Each row is a point on a tangle of strands that fork and nearly touch. The rows are in no order.
Points whose rows are less than 121 apart are linked; no others are. Some points are linked to none.
sibe: [ 10  -3 -13   9  -6   5  11  14  -4   0   0 -11  18 -11  24   8 -35  22
 -16  24 -11   0  -1   2 -34  34  24 -29  -5  21 -12   1   4 -13   7  17
 -25  -1  -9   3  -1  -3  15   0 -11   8  13 -13 -43   3  -1 -26  -6  11]
pagos: [ 36 -12  22  23 -31  34   7   1  10 -23  -5  -4 -10 -23  -6  12 -25  12
  -5   6  -5 -13   3 -20  -8 -12  33 -39  20   2  28   7 -42 -29   1 -14
 -73  -2 -17 -18 -19 -11 -11 -21   7  23 -24 -21 -16   7 -13   0 -24   0]
voguk: [ -9 -22  -1  29  22  -6  -4  -6  18 -11  -2   4  38   2   1  26 -16  38
  -5  -7  48  20  -7  -5 -22  18  23   2   5  23  29  -2  19 -21   9 -11
 -20 -14   9 -26   3 -50  37  14  22 -25 -17   9 -37 -29  -1 -13  18 -32]
nopo: [ -9   9   5 -19 -23   2  20  17   8  11   7 -11 -13  -2   3   8  33 -26
  22   5   9 -25   4 -11  -7   1 -32   4  11 -31  28  -6   3  -8   4  34
  31   0 -18  -7   1  32 -22 -13 -22 -10 -11  -8  23 -22  17  26 -22  36]
vok: [-20  13  15 -25  -8  16  23   0   7  -1   0 -20  12   7  -6  -2  -6  24
   0  19  32   5  16  -7 -14 -24  18  13  10  33 -11  17   6   5  10 -27
 -23 -36  -1  16  -7 -13  -2  -4  11  23   3 -10 -24 -16   8   3  12  -8]
nusa: [ 15  -5 -10  29  -6  -6 -14  -5  -3  -2  22  14  -3   0  15  -1 -11 -28
  13  -3 -27  -6 -10  -3  13  -2  10  -8  -8 -26  24   3   8   8   9  13
  -4  69  -6  -6  -3  -9 -12  -2   7  -3 -11  -8  43  10 -23  10 -21   1]
Lat: [  1  -9   3  17   8 -26  -1   5 -15  -3 -18  33 -13 -29  12   6   7  10
  -4 -21  -1  -1  -4  -5  14  38  -2 -14 -43   1  11   9  -1 -13 -25   1
  26   7  24  16  28   0  24  20  11 -15   0   8 -19   5  -5   1 -21   5]
bog: [ 39  -4  24 -30 -14  14  -9   0  -7  22   2  14  12 -12   2  -1  -6  25
 -17   1 -26 -15  -9 -19  13  -5   3 -11  18 -19 -22   1 -18 -14 -16 -44
 -21  -1   0  16 -20   5   5  17   3 -13  12  -3  16  39  -7  -8  -8  37]
Lodon: [-32   5 -13  21  -1 -24 -28  31 -43 -20  -1  16  15 -17   8  13   4 -10
  15  -1  10 -16  -4 -12  -1  29  29 -31 -14  11  12  15  28  29  13   3
 -14   8   2   8 -10  -9  -3 -42  -7 -18   4 -10 -12   4   0  -7 -26  -7]
badu: [-31  -4 -28   9  29 -23 -22  14  -7  -9  -2  36 -11  26 -15   6  25  -6
  18 -47 -19  19  -3 -10  20   4   4  20 -14 -15  -1  -4  28  31 -24  -8
  34   9  -4   3  11  -3   5  -5 -18  -1   3   9  29  -6  -8  23   6 -27]
kiv: [ 23   4  20 -18 -18 -21   4   4  -6  30  -4 -16   7   2   7 -26  31  -5
   1 -24 -34 -17 -10  26  21   8 -52  -7   5 -11   2  -8   3  30  17 -24
  31  -3  -2  12 -11  23 -28  -5 -14   3  42  41  48  21 -14   6  -3  -5]
marod: [-22  -4  13  13   3   5  32  10   2 -12  -9 -26  -9 -21  -3   6   0  19
   2  24  28   9   7  -4 -29  13  31  -3 -21  37 -14   8  -9   1   5 -10
 -41 -47  15  12  13 -11  10 -10  27  25 -13  -3 -38 -20   2  -1  -1  -1]
Res: [  1  15 -24  25   3 -20 -22  20  -5 -36  -9  43  23  -5  -1 -23  -1  43
   2 -16  24  -3   0   1   3  16   9  20  -7  14  13 -11  12  21 -21 -37
  21 -25  -1  -4  -5 -32  12  18  -6  -9  19  27 -14  11   7  -3   9 -41]
kud: [ 15   6   3   8 -33  16   7  37 -21  38  18  15  -7 -14   8 -17   8  11
 -15   2 -33 -33 -15   1   6  -4  -9  19   0  -4   2 -22  -4  12 -24  -3
 -12 -17   5  -9   1  29 -11  29  -2  -6  15  20   2 -11  14 -14 -17  26]
Bozev: [ -8 -11   9   6   4   5  -3   2  -9  16  12  11 -18   3 -17  -9   3  10
   1 -20  -4  22   9   8  12 -19  33   3 -18  24 -22  19  23  39 -14 -18
 -18  -6  24  18  -7  -7   9  13  21 -12   1  -8 -37  -8  -5  -8  12 -46]
kepez: [  1  -2 -11  21 -15   7  27  11   1 -33   4  -6 -15  26  40 -37 -10 -27
   4  22 -11  -2 -31   0   5   4  16  15  -8   7  25 -41 -11   1   7  26
  -7   7   5   8  12   8  -4  25   5  12  -6  23  20 -39   6   6 -25  -5]
sisa: [-11  -5 -18   7  25 -10 -25 -11  -8 -34  -6  23   5  16  -5  -1   1 -20
  16 -17   0  16  -9  -5  30   2  20  -2 -13 -26   4 -13  21  20  -1 -24
   6  36   5   3 -17 -10 -10   7  -2  -8  -4   2  30  21 -15  19 -21 -23]
tunov: [-23  -4 -38  11  14   1 -29  19 -17 -27  -1  28  21  -1  -2  23   2  -2
  -7  19   9  -8  -9  -2  -1  -2   4  16  -7 -18  10 -26  35   4 -27  -6
  20 -23   9  12 -20  -9  24  39 -22 -52   2  16 -35   5  44 -11 -12 -10]
dugu: [ -5  16 -10 -23   7 -25  -4   4  16  11   9 -11  -1  32 -22  -2  22 -15
  -4  -7   6 -12  -8   5   4 -22 -69  24  -2   2  -1  10  26  13   0  28
  38 -24  -5 -21   5  27 -36  -7 -30  -1  31  28  40 -12   5 -21  36 -20]
gab: [ 12  11  33 -39  -6   4  56 -10  13   6   4 -28 -16  27   2 -24  29 -58
   5   2   3  10   0  18  11 -23 -42  29   1  -3  11  -3 -20   6   7  26
  11 -27   8  19  11  39 -26   4  14  -2 -13  21  22 -28  18  21  -5  -1]
Bok: [ -2  25  23 -26 -12 -16  24   4  -2   7 -13 -15 -16   6   5 -16  43 -38
  17  -7  21 -10  -2   2   7  -5 -37  11  -6 -12  22   8  -4   6   1  29
  32 -22  -1   8   8  35 -32 -14   0  14  -1  15  36 -22   7  15  -8  10]
lirel: [-25   3 -17   2  -9   1  -1  10   9 -18   0  11 -21  10 -13   0  25 -27
  10   1  -8 -23   4 -16   4 -22 -28  14 -21 -35  11 -22  17  -1 -15  16
  38  15  -8 -10  11  32  -5   2 -29  -2  -1  27   1  -3  22  26 -19   5]
fafoz: [ 19  12   0  10   1 -21  -1 -42  23   4  14 -21 -27   2   0 -24 -20 -15
  -3  27 -25  10  10   8  -3 -31  -9   8  16  29 -35   8 -19  -5  17  18
 -25  34 -26  -4  17  -6  -3 -18  -3  38  20  -7  29  26 -27 -19  46  13]
fafat: [ 37  14   6  23 -20  -5   0   3  27  11  11   8   3  -6  23 -11 -13   2
 -12  17 -11 -15  11  12  30 -36 -20 -14 -11  21  18   2  19  17  -6   5
  -4  18 -11  -9 -10 -16 -25  28 -30 -19  37  39 -31   9   7 -22   5 -48]
fiv: [-21  -3   8 -22  25   9 -41  13 -11   8  -7  11  15   6 -18  55   9  12
  -2  -6  43   7  -9 -17  -9  17   0   2  27 -20  -5   5  -4 -20   4  -6
  15 -19  -3  -3 -11  -9   8 -21  -3 -30 -43 -26   8  10   5   7   9  23]
Rerar: [ -8 -27   2   4 -31   8   1  16 -30  -4   8   2   3 -14  14 -21 -12 -27
 -14   6 -50 -21 -25  11   3  27  17 -23   6 -15 -14 -32 -32  11  -5  -4
 -16  11  -1  12  -1  24  -1  -8  -8  -6 -13  -5  12   5  -5  -1 -35  21]
Ziner: [ 11  11  -2 -39 -15  17  15  21 -15   9 -11   2  10  15  -3 -25  10  25
  -8 -38  -5 -18  -5  11  16   4 -17   6  10  -4  22 -11  -9  23 -21 -21
  15 -41  -8  -6 -18   3  -6   4   9   6   2  -1   8  -8  -3   9   7 -25]
gogom: [ 37   9   1  -2 -18  19   0 -17  13   2  23 -18   7   8  13  -9 -19 -12
 -19  21 -17 -12  -6  18   1 -11 -11   8  41  -9  16 -19 -22 -24  23   2
 -20  23 -30 -27 -14   2 -16  -5 -12   7  -5  -9  52  12  -7   0   9  14]
tolan: [ 10 -17   1 -16 -20  12  -3  29 -37  13  13  11  -6 -18 -16 -18  -6 -20
 -14  -5 -39 -26 -23  -1   3  16 -12  -3   3 -13 -18 -14  -6  10 -25  13
  -5  -6   6  -1  -1  45 -29  -5   3  -6  -9   8  30  13  -4 -10 -23  34]
Gufig: [  3  12 -11  23  16 -14 -13  14  -1 -17  -4  11  46  11  18  -8 -25  55
  -8   7  32  13 -16   1  -7  28  15   8   7  32   5  -1   7   6   7 -30
  -1 -13   3  -9  -1 -41  28  17  11  -7   7  12  -9  -5  -1 -20  10 -24]
dizi: [  6  15   2   1   0  -2 -15  -3   4 -16   0   6  -4  11  -2  -8 -22  -1
  -5   7   7  -6 -22   0  13  -3 -11  23  17  -2   9 -12 -22 -22   4  15
  -1   2  -6 -33  11   6 -14 -14   7  18 -18   3  45   0  -1   3   8   6]
Sife: [-21 -12   8  10  -3 -18 -36  30 -34  -6   8  15  16  -9  18  22  -1   2
   3  11  -9 -10 -29 -26   8  24  36 -24  -2   2 -17  -7   9  17  13 -31
 -22   2  14  22  -5 -18  10 -11 -10 -24   0  -6   2  20   4 -12 -22   9]
Kizi: [-12 -24   9  13 -25  12  30   3  -8  18   8 -20 -11   2  -2  -8  -1 -22
  21 -12 -32  16   9  -2 -26  -1  33 -16 -11  11 -22  -7  -1  27  16   1
 -31  11   9  27  -7   6   9 -11   2  19   1 -25 -20 -15   3   1  -2  14]
Kagi: [ -7 -24  15 -20  -9  16  -5 -11   9   3  -9 -29   8 -14 -13  41  -1  20
  -3  -6   2  -8  21 -11 -10  11  11 -51  21  -1 -15   2 -38 -30  32  -1
 -16 -14 -21   8 -12   8  10 -48 -26   8 -30 -50 -21  10  -9  11  -7  -3]
lelo: [-32 -13 -16  26   2 -10 -17  10 -20 -28  -8   9  27  -8 -12  -4   8   7
  24 -27  16   0  14   1 -12   8  34 -30 -18  -7   9  16  34  30   3 -18
   8   9   2   1 -28 -17  12 -20  -5  -9  10 -14 -31  -2   0   4 -22 -35]
mamu: [ -7   0 -41   3  23 -27 -10   5 -19  16  -3  19  23   4  -3 -12   3  15
   8 -20  -7  27  15  20 -21  28 -10   8  -9  -6 -16   8  35  23 -21  24
  29  13  13   9   2 -15  24  19   1  -9  20  -9  -6  -5   4 -18  31   6]
fet: [  0  -5  -6  -6   4  13 -19  29 -11   0   1   7  14 -20  14  48  16  15
  -9  19  22 -32 -10   0   5  16  -5  -1   2 -22  26 -23   8 -20 -22 -11
  14 -26   8  -1 -11  -6  21  28 -14 -49 -16   5 -38  -2  37  -3 -13   4]
gizok: [  3 -23 -30  52  -6  18  13  -9  16  -1   8 -14  -4 -14  -7 -38 -27  24
   8 -13 -24  11  34  27 -26   0  29 -10  -9   4   5  -2  13  13   1  -8
  -6  36   3 -24 -14 -20  15  31   9  16  30   1 -33  -7  -6  -6   8 -17]
mos: [  2  -6  14   2 -19 -10  -4  -6  18  31  -4  -7   3 -17   9  16  13  22
  -4 -17 -32 -17   7   3   8   1  -3 -27  -9   0 -10  -4  -4   4  22 -17
  19  36 -10  18   1  -7  26  -9 -23   1  14  -2 -18  13 -14  15   2  -3]
tada: [-35  -9  -1  -1   0 -11   9  13 -32   8  -6  -4  -4  -5  -2  -3  27 -30
  27 -29 -10  20  10  19 -16  21  16  -6 -12 -10  -7   8   4  44   8  14
  14  15  14  22   6   6  -2 -33  13  20   0 -13  10 -17   1  17  -6   6]
gorid: [ 17   4  -1   5  26 -30  -2 -15  -1   7  -5   2  -4  12  32   7 -17  -2
  -1  12  -2  24 -27  -7  -4  23   6  -9  -7  10  -1  24  12 -13  10  33
 -11  28   9  14  25 -11  12  12  11   5   5 -22  12  -8 -13 -15   4  22]
nulik: [  0  20   5 -25  -1 -15  -1   8  -6  48  -4 -11  24   0   7   1  15  40
  -5  -8  17   4   3  11 -24  13 -11   4  31   9 -21  22   4  11  18   1
  23 -13 -14   7  15  -9   3 -23  -1  19  18 -13   6   2   2  -3  24  18]
Benaf: [-12 -43   9  29   2  13   4 -31   6 -24  -4 -31   9  -8  -9  24  -9  -2
  13 -14  22  25   9   2 -22  10  44 -30  -6  -6  19   5  -6 -14  23 -23
 -47 -10  13 -23 -17 -16  10 -22  17   1 -29 -18 -36  -6 -13  11 -23 -24]
tugus: [-17 -48  -3  28  -6  21  25 -32   1  -9   6 -30   1  -3  -3   7 -23 -25
  11   7 -14  29  16  15 -29   3  37 -21  -2  -2 -20 -10 -18  -5  31  -5
 -47   2  10   3  -8   2  14 -12   4  19 -14 -23 -27  -5  -7   4 -21   1]
balam: [ 18  -4  21  20   2 -21 -21 -13  -7  16  13   6  -8   4  21  10  -7 -32
   5  -9 -30   8  -6  -7  14   9  11 -17   5   2  -2  16  -5   6  10  33
 -30  51  -9  19  12 -17  -9 -25   0  -2  -9 -29  33  13 -33  -7  -2   2]
Nitos: [-16   6   7  10  -3   3 -17 -24   4  -7  -3  -4 -24  23 -34 -12   4 -17
  12 -18  -3  11  19   4  10 -50  12  14  13   7 -18  13  -4  34  13 -16
 -19  18  -4 -11  -7 -22 -23 -48  12  32  -2 -17  25  13 -29  13  19 -33]
Vazi: [ 22   8  -1 -31  -3  22  18 -13   5  25  12 -23  10   9 -10 -19 -13 -27
 -11  15 -11   9  25  29  -7 -36 -26   1  18   1 -13  16  22  14  -4  16
 -20  -4 -11  -8 -34  14 -27  10  -2  -3  20  -8  -9  -2  25 -18  17  -2]
nezoz: [ 24  12  20  -8  -6  -3  34 -34   5 -24  -1 -16  -7  -5   6 -25 -10  -5
   5  36  -3   9   4  -9   5 -22  11  13  -6  11  -7   1 -36 -31   9 -28
 -23  -3   5  -2  11   7  -7  22  24  19  14   3  13  11  -3  19  -6  40]
sifoz: [-37  15  34  -5  -2 -19   5   1  -9  27  -5  -3  -5 -10  -5   8  38  -1
   8  -5   4   1  -4  -2  -5  -7 -16  11   2 -14 -23   1  -1   4  16 -26
  38  -1  14  14  22  11   5 -10  -7  14  15  23  21   9   8  36 -14  26]
ges: [ 26   1  29  -1   4 -11   2 -27  10 -30 -15   1 -19 -21  14 -10 -20   5
  -4  27  -8  -5 -13 -30  25  -1  17  -7 -23  18 -22   7 -34 -23  -2 -34
 -29  11  20   7  20   7   2  11  12   9  10  10  17  39 -20  11 -18  21]
suge: [ 12   7 -18 -13   7   1  -8   2 -10  14   4   2  25 -17  10   5 -15  19
 -11  27  -1  -7  17  -7 -33  14   4 -26   0  -6 -21  22  37  -7 -10   3
   2   8  -9  13 -13  -6  15  23 -18  -3  27  -5 -43  23  11 -29   1  41]
Paza: [-30   1   9   3  13   6   5   7   2  18   4  -5 -20  -5  -8  38  23 -10
   0   2  41   3   9  19   9   0 -25  -2  -4 -11  34   2   4  -5   6  32
  34   1  14 -13  30   0   4 -28  16 -22 -51 -14  -1 -32  16  23   4  -3]
Lop: [-16  -5  -2  -9   5  10  10 -12  15 -14  11 -15  -6  19   0  -6  -7  -9
 -13  26 -15  10  -1  11  11 -13  -4  19  -5  10 -30 -27   3  -6   6  -3
   8 -15  11   5   5  11  10  21  -6  -7   6  22 -13   4  19   0   6  -6]
mun: [ -9   3   3   7   8  23   9  -8  12  -3  -5   0 -28  -8 -17  13   7 -24
  10  20  42   3  20  10   0 -12   2  10  -5 -18  44  14  -6  -8   0  26
  -7  14   9 -30   6  -2 -30 -19  28   3 -42 -19  -2 -28  17  10 -11 -10]
Mebal: [ 19  -5  -3  16  -8  11  -9   9  12   5  11  13 -12   0   2  -9 -10   8
  -1  -3 -14  -5  15  -8  20 -34  20 -19  -7  17  -1   9  27  20 -14   1
 -25  12  -3   8 -12  -6  -4  22  -4 -18  26   3 -42   1  -9 -19   4 -39]
mezor: [-26  -1 -28  38  -2   5   3   2   0 -30  11  -1 -29  26   6 -25 -14 -10
  16  12 -18  13 -17 -15 -15   0  29  28 -11  20  -2 -29   4  12  18  23
 -23   4   2  -9  20  -7  -7 -13   4  33  -5   6  16 -32  -4  -8   5 -14]
gote: [ 34 -21  -3 -11  13   5 -11 -12 -12  14 -15  13  -3 -28   9  25   2   1
 -18 -12 -28  -4 -12 -10  15  30   8 -18 -14 -24   0   3 -18 -30 -30   9
   6  20  21  21  10  10  27  37  13 -28 -17  -9 -19  14 -16 -10 -24  25]
Taru: [-31  -6   3  12 -12  10   1  -5   5  11  -9 -21 -35  19 -18 -22   7 -19
   7 -28 -34  -6  20   9   4 -29  -3  23  12  19 -21 -20 -19  37  14  17
   4  10  -4   4  10   2 -11 -61   3  44  -7   5  25 -13 -19  18  21 -24]
nub: [-27  16  -7  23  -1  -1  20  11  11 -21 -13  -1 -16  -7   0  15   8  25
  16  16  46  -5 -12 -15 -20  21  17  16 -18  19  10   0  -6 -26  -2   0
   8 -43  10 -11  27  -5  29  10   9   9 -12  10 -26 -27  14  13  11  14]
Bisi: [ 30  16   2  25 -22   0   5   8  38  -2  13 -13 -12   1  34 -25 -22   0
 -19  33 -34 -34 -14   5  11 -19 -21  -3   3  26  14 -22 -14   0   7  11
   7  15 -14   0  16  14 -10  10 -30   0  22  44  -2  -6  -1 -22   7 -20]
nam: [ 34 -11  24  21 -15   4  -2 -17   9 -27 -12   1 -11 -22  -1 -14 -32  17
   7  15 -15   1  -2 -24  -1   6  41 -33  -2  22  -3  11 -41 -17   4 -25
 -58  16  -5  -1  -8 -13  -6 -10  17  29   5 -15   0  25 -30 -13 -17   7]
pereg: [-14  -7 -11 -14  18  -6 -21 -18   5 -11  -2   3   5  22   4  15  -6  -9
  -5 -10 -18   7 -23 -18   3  14  -4  18  15 -15 -29 -23 -19 -23  17   2
  17  26  -4   2   9   8   9 -11  -9  11  -7  -9  43  19 -16  14  14  15]
Ran: [ -5 -20   4  16 -33  22 -19  45 -17   8  13  16   9 -12  15  -5 -14  20
 -14   4 -35 -21 -30   3   5  14  34 -30   3   4  -9 -28 -16  22   1 -22
 -24   5   1  10 -18   3   4  -8  -3 -14 -10  -8 -22  -8  -7 -15 -20  -8]
kuno: [-24  18  17 -31   0  -5  16  17 -22  33   0 -11  12  -4  -5   6  28  14
   7  -7  39   4  18  20 -15  -9  -4   8  14   6 -12  28   8  33  -2 -13
  10 -44  -2   9  -3  -4  -9 -25  22  12  -9 -12  -5 -15  12   8  16   0]
zes: [ 12  14  25 -29   9  11  11 -40  19  22  13 -16  17  -8 -22  18  -7 -13
 -21  29  25  17  36   8  -1 -57 -17   4  28   3 -12  22   0 -19  10 -21
 -15  -2  -1  -1 -23   5 -28  15   0 -12   4  -2 -15  18  20   1  11   4]
Mam: [  9 -29 -16 -24  20   4 -16 -28  -7   0  -8   7  13  -5  -7   7 -13 -13
 -10 -14 -30  16  -9  -4  -4  20  -1   1   3 -29 -29  -7 -12 -30  -4   6
   5  28  -3   7  -8   4  23  14   9   2  -6 -25   9  29 -21   3   8  34]
Kasar: [  9  16  22 -18   3   3  35  -1  -4  31   6 -18   2 -28  16  19   9 -13
 -18  40  16  15   0  -1 -15   8  -2   6   2   9  -3   9  -9 -24  -4  21
 -19 -25  18  13  21  16  -9  25   6  -9 -15  -4  -7  -4  24  -8 -24  55]
baru: [-48   2  12  -2  12 -21  13  10 -35   7 -10  11  -6  -9 -12   3  43 -15
  19 -19   8  22 -13  22   0  15  -8   6 -18 -24 -13   2   8  35  -5 -17
  44 -10  33  25  30   8   1 -24  20   6   1  20  20   1   6  36 -11  14]
gosur: [ 22  14  24 -25 -10   3  55 -24   7 -11  -6  -7 -21  15   4 -35   6 -39
  14   9 -18  17   0  -6  15 -19   2  25  -8   2   2 -14 -35  -3   1  -1
 -17 -13  17  16   0  30  -4  28  22  11   0  11  22 -14   2  25 -14  22]
Sizup: [ 15  14  36 -29   4   1  13 -29   6  22  -8  -8  21 -25 -10  20  16   2
  -3   9  32   8  38   6   2 -25 -12 -14   6 -13   2  29   8 -19   5 -32
   4   6  -3  17 -15   0  -8   6   5 -13  -2  -7  -9  28   3  25 -22   6]
Bab: [-14  20  -8  -5   8  15   8  24  18 -14 -11  -5   1 -18  -1  27  15  34
  -7  24  57 -32   6 -13  -6  13 -10  14  -1  -9  19  -9  -3 -44 -12 -14
  26 -39  -4 -17   9  -5  22  25 -13 -12 -21  14 -27 -12  30  13   1  22]
Fivu: [-20  -3 -39  53   0   4 -10   8 -11 -10  10   6  12  -3 -15 -43 -10  11
  12 -17  -6   3  26  29 -21   0  23  -9  -5   2  -5   2  33  44  -5 -22
   8  20  12 -16 -22 -23   3   3  -1   6  23  13 -26   2  -1  -7  -4 -27]
mavu: [ -4   5 -13  24 -10 -10  26  11   6 -29   5   5 -16  18  35 -26   9 -26
   6  12  -2  -4 -27  16  14  19 -24  21 -24  -6  24 -39   0   3 -11  15
  35 -13  10  18  24  13  17  45 -10  -8   6  50   3 -33  19  11 -25  -1]
seka: [ -1   0  13 -15  33  -7 -30 -19   1  -1  -6  21   6  20 -20  31  -5   8
  12  -8  41  40   1 -33 -16 -20  23  16  13  13  -7  41  21 -14  -7   1
 -26   7   2  -6  -3 -26   2   4  29 -13 -22 -23  -4  -3  -4  -6  24  -1]
tob: [-28 -18   9 -19  -5  12 -43   5  -8  -8  -7  -2   9  10  -7  54  -4  20
  10 -18  11  -9  -9 -28  -4  14  22 -24  30  -8 -10   2 -15 -21  28 -14
 -12 -15 -16   4 -18 -16  10 -49 -20  -5 -23 -45   6  15 -11   7   6  -5]
Lus: [  1  20  16   6  -3 -32   2 -17   8   9  11  -3   0   7   9 -15  30 -12
   0  -1 -20  -4  -9   8  15 -15 -42  19 -15 -11 -12  -5   6   6  -4 -23
  46  18   7   4  21   6  -4  15 -14   4  32  43  44  15  -4  16  -2  11]
rufe: [ 32  17  14   8   2 -22  -8 -21  17  14  11   7 -22   3   1 -16  -3  16
  11   1 -17   5   7 -22  -7 -29  -1   6  23  26 -17  35  -7  -1  16   3
 -28  38 -25  -2  -4 -33   4 -23  -5  40  37 -14  23  24 -41 -12  33  16]
viman: [  4  -2  34 -14 -11  13   5 -14   2  10 -19 -12   5 -44 -20  31   7  12
  -4   0  31   3  39   4   4  -3   6 -33  10  -7  12   7 -29 -29  12 -24
 -12  11  -2  -3  -4  -2  -5 -25   7  -5 -29 -20 -19  25  -1  30 -23  13]
lila: [-21 -12  11   1  21   9 -15 -28   0   2   0   4 -15  12 -36  22  -5 -15
  26 -24  17  30  26 -15  -8 -24  26   4   8   2 -15  26  11   2  16  -2
 -20  11   3  -6  -6 -14  -1 -33  16  16 -17 -34  -2  -1 -12  12  12 -13]
Visib: [ 37   3 -25  20 -13  11  26  20  22   0   5  -9   2  -7  37   2 -22  21
 -26  39 -25 -19 -13   7  -2  20  -1 -18   5  23  18 -14 -17 -23  -6  30
 -14  10 -23 -10   4   4  14  27 -21   2  13  14 -40  -2   5 -22  -4  -5]
boz: [ 13  25   0 -26   3 -22  15  -9  20  27  -4 -13  -5  19  -2 -18   9  11
   0 -17   5   0   3  10  15 -31 -44  26   0  21   9  25   3   6  -3  24
  24 -17  -8  -6  14   3 -13   4   2  17  34  10  11 -15 -10 -20  43 -20]
sagub: [-28   1 -26  28  37  -3 -30  -8  -6 -28 -14  31  16 -18 -37   7 -10  -6
 -16  11  29   1  12  -4   5  -2  -6  15 -20 -15 -15  -4  26  -9 -29  -8
  30  -4  14 -13   6  -6   2  18 -10 -27  -9  31 -26  27  21  -1  -5  -9]
fasul: [ 33  -6   5   8 -17   8   2 -16   8 -10  15 -23  -2   5  18 -13 -36 -10
 -22  43 -20  11  -9  14  -8  -6  -1  -9  24  18 -23 -13 -35 -17  34  14
 -46  18 -16   8  -2   1 -15 -14  -3  23  -3 -15  34  15 -15 -22   3  24]
Mati: [ -9  27 -14  -2   1  -3 -12  22 -11  15  13 -11  -2   1   8   8  -2  14
  -3   8  14 -23   9   3 -16  16 -11  -6  19  15   8   9  14   0   9  46
  15  -4 -27 -12  13  -2 -16 -46 -13   7   3 -21  -3 -15   5 -23  19  -1]
nek: [  1  16 -19 -17  42 -14 -22 -22  14 -26 -11  27  20   2 -21  22  -8   0
 -17  15  37   8   4 -11  -5  -2 -31  25  -1 -27   0  10  21 -35 -29  -3
  29   8   2 -33 -10  -3   6  18 -14 -26  -6   6   9  23   9  -7  10  15]
pozik: [ -8  -5 -22  18 -15  21   5   7  12  12   8 -19 -36  10 -10 -36  -4  -5
   0 -29 -48  -8  12  19   8 -15  -7  10   5  13  -9 -26  -5  36  -5  27
  13  19  -7  -9   7   1   5 -16  -9  19   9  16   4 -17 -17  -5  30 -33]
sibal: [ 19  11  17 -34 -17   1   6  -6  -1  12  -6   1   4  12  -8 -43  14  -6
   2 -29 -27  -5  -4  12  24 -21 -20   8  13  -6  -7  -5 -13  35   2 -37
   4 -18  -8   6 -26  16 -32 -16  11  16  32  11  38  19 -16   7   2 -22]
Safa: [ 26   8   1 -24 -26   4 -10  34 -18  24   6  28   4   2   1  -7  31  23
   0 -30 -18 -46 -22 -14  25  -2 -21  19   6 -14  10 -13  -5   9 -20 -30
  10 -36  -8 -10 -12  18 -16  28  -5 -13  22  16  20  -3   2  -3  -4   8]
fid: [  5  -4 -17  -5   8  -2  -7  15 -15 -12 -17  29   5  -2  -7 -22  -4  16
  -8 -21  -2  -3 -12  11  27  20  -5   9 -19   0   6  -2  -6  14 -32 -12
  27 -27  11   4   9   2  16  17  12 -10  -2  16 -13   6   1 -16   6 -28]
Fuva: [-42  -6 -38  20   7  -9  -1  19  -5 -24  12  15  -9  35   4 -25  -3  -2
  11 -18 -31   6 -19 -14  -8  22  14  18 -13   6 -19 -36  14  20   0  12
  22   0   1   6  16  10  20   0 -23  18  10   8  16 -13   3   3  11  -6]
Padog: [ -8  -8 -34  11   6  -1  16   9   2 -47 -10  -4   3   6  35  -6   3 -24
  10   7  13   2 -17  20  17  34   4  -7 -32 -11  38 -30   7  -7 -14  12
  27 -22   7  15   4  -1  29  39   3 -17 -22  17 -26 -24  26  15 -26 -28]
zigum: [  4   4   1 -26  18  15 -12  22  -1  11 -15   4 -10  -5 -10  29   7  24
  -2 -10  49   1 -12  -1  -2  32 -13   6  11  -9  18  15 -12 -18 -11  16
  28 -29   6 -20  15   0   3 -18  22 -17 -44 -28   7 -14   4  -1  25  20]
vuta: [ 17   7 -18 -36  23  -2 -15  -9  -3   5  -8  13  21  -6 -16   8   0  11
 -16   5  24  -1  11 -22 -20   4 -12  19   4 -35 -17  24  27 -29 -24   7
  18   4  -3   0 -15  -3   1  32  -2 -20  13  -2 -13  12  13 -18  15  47]
lunen: [  3 -21   4  -8  21  10  -9 -35  27   4   5  -3  11  26  -1  27 -13  27
  10 -20  29  36   6 -16 -14 -19  21  12   8  11   7  14  10 -24   4   5
 -10   6  -4  -2  -8 -28  30  33  27 -19 -22 -25 -33 -26 -11  -8  27 -19]
dov: [  6   6 -16 -17  10 -15   4  -2  17   3  -7 -12  -3  15  20   9 -10 -12
  -6   1 -12   1   2  -4  -8  27 -25 -13  -3  10  -3  11   3 -15  15  64
  15  14 -23  18  23  12   7 -14 -14  -3  -5 -29   4  -3  -2 -16  11   0]
mamot: [  0   2 -34  -3  -1   1   3  14  -2   1   7  11   6  25  -9 -22   7 -24
   1  -9  -3  -9   2  14   3 -13 -55  24 -13 -26  29  -8  27   8 -25  33
  43  -4   1 -26  -5  22 -25  28 -17 -11  25  31  23 -14  24 -10   9  -9]
pezum: [ 13  24  20 -21  21  -9 -18 -16  16  -2  -7   8   3  -2  -3  27  -6  -1
 -20  19  29  -1 -22 -17  20  -5 -21   8  -2   2  10   8 -10 -49   0  -6
   0  -7   7 -22  13   2 -18   7  -3 -12 -21   4  32  17   9  -1  -1  18]
situp: [ 36   8   4 -33   0   9  37  -3  16  27   3 -30  12  11  -3 -16   8  -6
 -12  -7  -4   4  22  42   9 -22 -50   0  -3  11  23  19  11  12 -15  16
  13 -28  -5  -9 -23  20 -23  27   3  -6  35  20 -15 -15  17 -20  24 -32]
Buv: [  0 -34  17  19  -5  37 -23   6   5 -21 -10   3 -20 -16 -32  31 -22  12
   8 -14  13 -12  12 -24  -2  -8  36 -41   1  -3  12  18 -17 -14   0  -8
 -61   0 -12 -21 -31 -11  -8 -29   4   1 -34 -28 -41   2 -18  -2 -20 -21]

A fork is a point with three links. Follow the links from the first point to the second and name the forks in between, in order.
lunen; Fivu | fid Ziner
tada; fasul | Ziner fid dizi
seka; dov | fid dizi nek
gizok; tunov | Ziner fid dizi nek
pezum; pozik | dizi fid

A fork is a point with three links, a tip a point with one. Leave the first point through the second and follow the links. Name the first fork or tip that comes.
Bozev; Mebal | nek
dov; gorid | Padog
lirel; nopo | Ziner
Res; Gufig | pozik
situp; Vazi | mun
Safa; kud | gizok
pozik; Taru | fid
